Points, in no order, along strands that fork and pass close to each other.
Two points are linked if the straight distance between their rows is under 93.4. Some points are linked to none.
Samer: [  8  72  19   2  -1  -5  22 -45 -10 -21  -7  37  11  -1 -24  62 -36  -5
  -1 -18  38 -68 -21  44]
kadi: [-16 -38   2  10  27 -33  13 -43  33 -13 -21  44 -35 -26   3  36   6  39
   3   7 -48  15  18 -23]
Luk: [ -9  -1 -38 -28  12  22 -24  49 -48  16 -37 -26  51  10  15 -63  -9   4
 -23  20  55  33  15 -17]
bori: [ 25  26   2   8 -33 -23  37  -1 -36 -41 -36  35 -24   2  -8  23  29  12
  45 -29 -11 -53  -9  51]
mov: [-22  -4  -4 -13  -9   3 -30  31 -33 -20  -7 -38   3 -12   3 -32 -21 -15
  31  -8  49  -7  63 -15]
radad: [ 15  70  -3  -4 -52 -17  19  -2 -52 -11  21  -5  11  35 -11  18  17 -37
  -4 -34  57 -49 -41  32]
ruve: [ 16 -35  -2  45   2 -28  -8  -1  51  28  13 -17  32  -2  19  -4 -17  21
 -47  11 -54  24 -56 -34]
siran: [-18   5 -13 -18  -9   9 -28  37 -42   6 -17 -35  44   3   7 -37 -11 -20
   3 -12  53  10  28 -11]
gilo: [ 15  26  17  12   5  -4  29 -39   2 -22 -47  76 -17   6 -21  61   2  17
   2  -7  -2 -43 -21  49]
sena: [ 14  22   4  20 -10 -25  25 -28 -34 -55 -37  61 -20   3 -14  43  10  27
  38 -15   1 -74 -26  54]
fol: [-49 -36  11  -6  33  34 -48 -11  -3  16   9  24  34   3 -13  -9 -34   5
 -15  43  67  33   0   6]
darak: [ 15  -6  -3 -18   1 -10   6  -3  22  32  33  23  30  51  -4  11 -12  -5
 -45  24   6  44 -24 -33]
Fer: [ 23  -5  13 -27  -5  27  37  16  15   9  -6 -41 -15 -34  17  -7  -4  -4
  10 -26 -56   2  39   9]
Nosuk: [ 10   8   0  49   3 -18   9 -34  40  31   9   7   9  -1  -4  14  12  -3
 -36   4 -33  17 -59 -25]
Vusap: [ 28 -18   6 -28   5  -6  19  -8  27  10  25  44   7  36   7  28   4  15
 -39  22 -23  33  -9 -15]
robup: [-14  -7  11  15  35 -38  30 -49  19 -12 -38  54 -18 -22  -6  58  -7  17
  13  -5 -36   2   0  -8]
fabab: [  0 -20   1  19  17 -15  14 -43  -3 -40 -70  97 -27  13 -16  65  -5  37
  26   2  -7 -36  -6  50]
Topur: [ 11  38   3   2 -56  -7   3  22 -51  -8  17 -19   7  22  -4 -17  42 -33
   9 -33  27 -22 -23  26]
ril: [ 25 -60  -7  25 -18 -22 -10  24  59  12  12 -42  10  -1  38 -28 -22  45
 -10  13 -57   9  14 -36]
vumo: [ 28  -8 -20   0 -23   5  20  25  34   6  11 -58 -46   3  21 -39  16  25
   5  15 -70   8   7 -16]
pebo: [-11   4  30  -7  18  10  -8 -21   3  -4  22  15   1 -22 -11  29   1 -19
  -3  -9   6 -21   2  19]
zib: [ 31 -24   5 -13   2   5  25   1  18  -7  -7  25 -22   0   9  13  28  22
  -3   1 -53   2  21   7]
sus: [-16 -14 -31 -36  24  34 -37  29 -28  13  -6  -5  25  27  -1 -46  -8   6
 -31  39  53  37   2 -12]
Baduk: [  0 -10  17  54 -12 -24  12 -27  19 -11 -31   9 -10 -35   4  22  32  17
  12 -19 -44 -14  -9   9]
dolip: [-33 -40 -18  11  21   3 -45  15  13   2   8 -12  10   4  -4 -36  -8  19
   5  43  28  32  14 -37]
fesen: [ 15  13 -15   0 -37 -13  24  25 -13 -12  11 -30 -44  16   6 -25  44  -2
  36 -12 -18   1  18  -5]
Gebit: [-10  -3  17  11  29 -30  34 -33  -2 -18 -49  28 -24 -50   0  49 -12  11
  36 -25 -42 -23  17  12]
doni: [ 18 -48 -18  -8 -11  28 -35  48  37   0   8 -38  12  26  17 -58 -24  24
  -6  37   2   9  44 -25]
taz: [  7  -2  -3  -5 -10  43 -20  36   3  12  10 -52  10 -12   9 -37   9 -15
  -4  -9  -8   1  14   8]
zinos: [ -5  55  -3  14  -2 -13 -12 -20  -8  15  24  17  13  42 -26  21   6 -28
 -19  -2  50   0 -50 -11]
pafo: [ 15 -12   9 -17  -8  57 -29  16  10   0  23 -14   5 -12  -4 -18  26  -9
 -23  -5  -5 -19   8  36]
Kire: [ 15  11   1  -3 -19  -6  12   1 -18 -41  -7  14 -46 -12  -9   8  38  12
  40 -12 -13 -51  17  40]
Godez: [-20 -45  23  24   6 -16   0 -62  27 -30 -25  88 -29  -5  -6  55   6  50
  11   7  -5 -10  15  39]
Tigi: [ 11  -2 -13  -7   8  24   0  33 -12  49  -2 -44  67  -7  19 -37 -43 -29
 -37  -7  -4  40 -29 -22]
Zila: [-15 -67   2  26   2 -23 -10 -34  58 -13  -2  28 -30 -26  18  13   0  53
   2  17 -40  11  39 -22]
sud: [  9 -61  16  31  -3  -6 -10 -14  61  13   9   2  11 -22  32   8  -3  33
 -14   1 -47   5  18 -18]
disa: [ -7  13 -23   4  -1  24 -37  28 -21  14  18  -7  21  35 -10 -35  42 -20
 -27  18  39  11 -45   0]
fezo: [ -6  22   5 -33   3  19  10  10 -16 -22   7 -45 -37 -37   1  -8   3 -20
  33 -29  -7 -32  44  18]
Giga: [  3  18 -16  -8   8  25 -12  19 -30  49 -27 -22  90   1   9 -36 -39 -32
 -43  -6  44  40 -22 -12]
Gusab: [  3 -49 -12  -1   5  13 -32  25  28  16  18 -15  24  15  11 -25  -5  18
 -18  30  -2  27   0 -28]
Vol: [  5  24 -28   2 -15  15   9  29   0   3  17 -60 -48   5  14 -46  42  -6
  18   7 -40  10  -3 -14]
Loz: [ 15  18   4   0 -40  -6  15  25 -21 -10  25 -17 -11  15   0 -15  47 -19
  11 -18  -2  -6   0   8]
fediz: [-25 -30  33  12  12 -20 -14 -51  14 -26  21  67 -19   3 -19  40  -5  22
   8  20  20  -3   5  19]
Zefor: [ 16  59   2   5 -32 -36  30  -8 -17   0  17  30   6  40 -17  35  18 -22
 -10 -23  28 -15 -34   4]
tedun: [ -4   0 -20  -2 -12  49 -37  32  17  -8   2 -49 -29  -1  -1 -58   7 -10
  17  20  12 -12  38 -10]
Mil: [ 13  26   5 -25  12 -22  63 -12 -15  11 -18   9 -18 -12   3  36   8 -13
   5 -26 -41   7  -3  -3]
vek: [ 27  20  -4 -47   1   1  70   6 -27  -4 -43  22 -31  -3  13  28  15  -1
  12 -24 -56   3  13  16]
Kig: [ -3  21  24  22  -5 -33  45 -17 -30 -30 -39  -7 -30 -52   0  20  -6   2
  63 -44 -34 -43   5  28]
punuv: [ 11  54 -10  33   1 -12   7 -28  21  35  18  18   7  23 -25  24   3 -25
 -31  -2   6   9 -57 -18]
Zitol: [-37   4  21 -17  22  14 -39 -16 -22 -19  23   1   8 -16 -21  17 -14 -16
   1   0  56 -25  -5  25]
Vakuv: [ 12   6  21 -35   1  10  30   8  -8  -3  -3 -19 -11 -41  12  14  -6 -20
  15 -39 -32 -14  47  21]
bunot: [  4  38 -14  -2 -21  15  20   8  -9 -30  -1 -58 -83 -23   3 -32  15 -11
  63 -19 -23 -39  41  17]
mivof: [  3 -17 -10  13   0  -6 -12  15  10  23  20  -4  33  25  -3 -17   4  -1
 -33  21   1  38 -37 -39]
beret: [-37 -48   0   4  29 -16 -28 -13  19  -1  24  10 -21  -2  -9   1  -5  18
   6  36   9  32  21 -39]
bosu: [ 10 -10   4 -19  -5  10 -21  17  -6  33   6   9  82  27  11  -9 -48 -24
 -44   2  45  40   0 -14]
Danen: [ 37 -31  -4   8 -25 -11  25  32  42  15   9 -62 -11  -6  34 -33  -9  36
  -2   7 -75  16   3 -23]
malu: [-27  15   3  -9  -9 -34 -17  18 -54 -30   7 -31   5 -16  -3  -9 -27 -23
  50 -21  51 -20  33 -14]
zop: [-34 -27  -7 -13  44  32 -35   4  -9  31  -1  15  39  16  -6 -24 -30  -1
 -43  51  54  51 -21 -16]
Lav: [  1  27 -18   9 -23  36 -22  15  13 -25   4 -52 -65  -8   1 -50  17 -14
  43   3   1 -28  39   7]
Fefud: [-17  -2 -18  -1  -6  22 -48  29 -18 -14  14 -18 -11  18 -12 -40  33  -5
   7  15  43 -10   6   1]
lebun: [ 11  -6   1 -19  16  10  23  30  -3  39  10 -53  36 -15  21 -20 -32 -26
 -27  -8 -32  33 -22 -22]
Pamet: [ 16  -5 -16  -7  -2   5  18  -1   3 -36 -25  20 -64 -18   0   5  34  22
  35  -7 -46 -26  37  28]
rizez: [ 33 -38  -1 -20   4 -16  29  -6  33   5   8  25  -5  18  18  17  13  38
 -21  19 -54  26   5 -16]
masep: [-11  53 -20   4  19  26 -27 -18  -1  40  21   9  29  36 -30   0 -13 -36
 -55  13  60  10 -62   8]
fal: [-12 -18  26  10   8  -6 -11 -43  33   6  18  46   7   4 -11  37 -14  10
  -8   9   5   8   1  -3]
turuz: [ -7  21 -25   6  13  35 -31  10 -10  32   2   1  45  27  -7 -34   6 -28
 -44  18  49  25 -61   2]
Lat: [-27  29  18  24   2  -4 -39 -19  -6  17   6  21  57  17 -23  11 -44 -25
 -11  -5  80   0 -19  -2]
Sini: [ -7  43  13  -4   9 -49  52 -20 -26  -4 -11  12 -10 -17  -6  42  -5 -19
  25 -27 -17  -8  -4 -10]
Peku: [-24  23  17  -7  17 -38   8  -7 -38 -15  12 -15   0 -24  -5  24 -18 -27
  32 -28  16 -11   8 -18]
pag: [-59 -25  21  -1  29  21 -55 -12 -12 -12  14  18   6 -11 -20   2 -24   3
   7  32  71   0   6  15]
vako: [ 11 -14   8 -25   8   4  27  17  11  26  13 -45  10 -22  18  -7 -15 -12
  -2 -13 -45  28  15 -20]

A fork is a point with three links. Follow the links from the first point to the second and name the forks in between, in order.
dolip / fabab | Gusab
Danen / masep | zinos
lebun / taz | tedun
vako / Zefor | tedun zinos
Topur / lebun | zinos tedun

Follow the links from the first point to the second, and from the first to the third. Name the last point that the two ways share.
pafo / Loz / Giga | tedun
radad / Fer / ruve | zinos
ruve / radad / fezo | zinos

Name the points in between on the shortest way along the links from the first point to the second, in order.
bunot / Giga | fezo Vakuv Fer vako lebun Tigi
fal / mov | pebo Zitol pag fol zop sus Luk siran
sud / Nosuk | ril Danen vumo Vol fesen Loz Topur radad Zefor zinos punuv
dolip / fabab | Gusab mivof darak Vusap rizez zib Pamet Kire bori sena gilo
turuz / bunot | disa Fefud tedun Lav
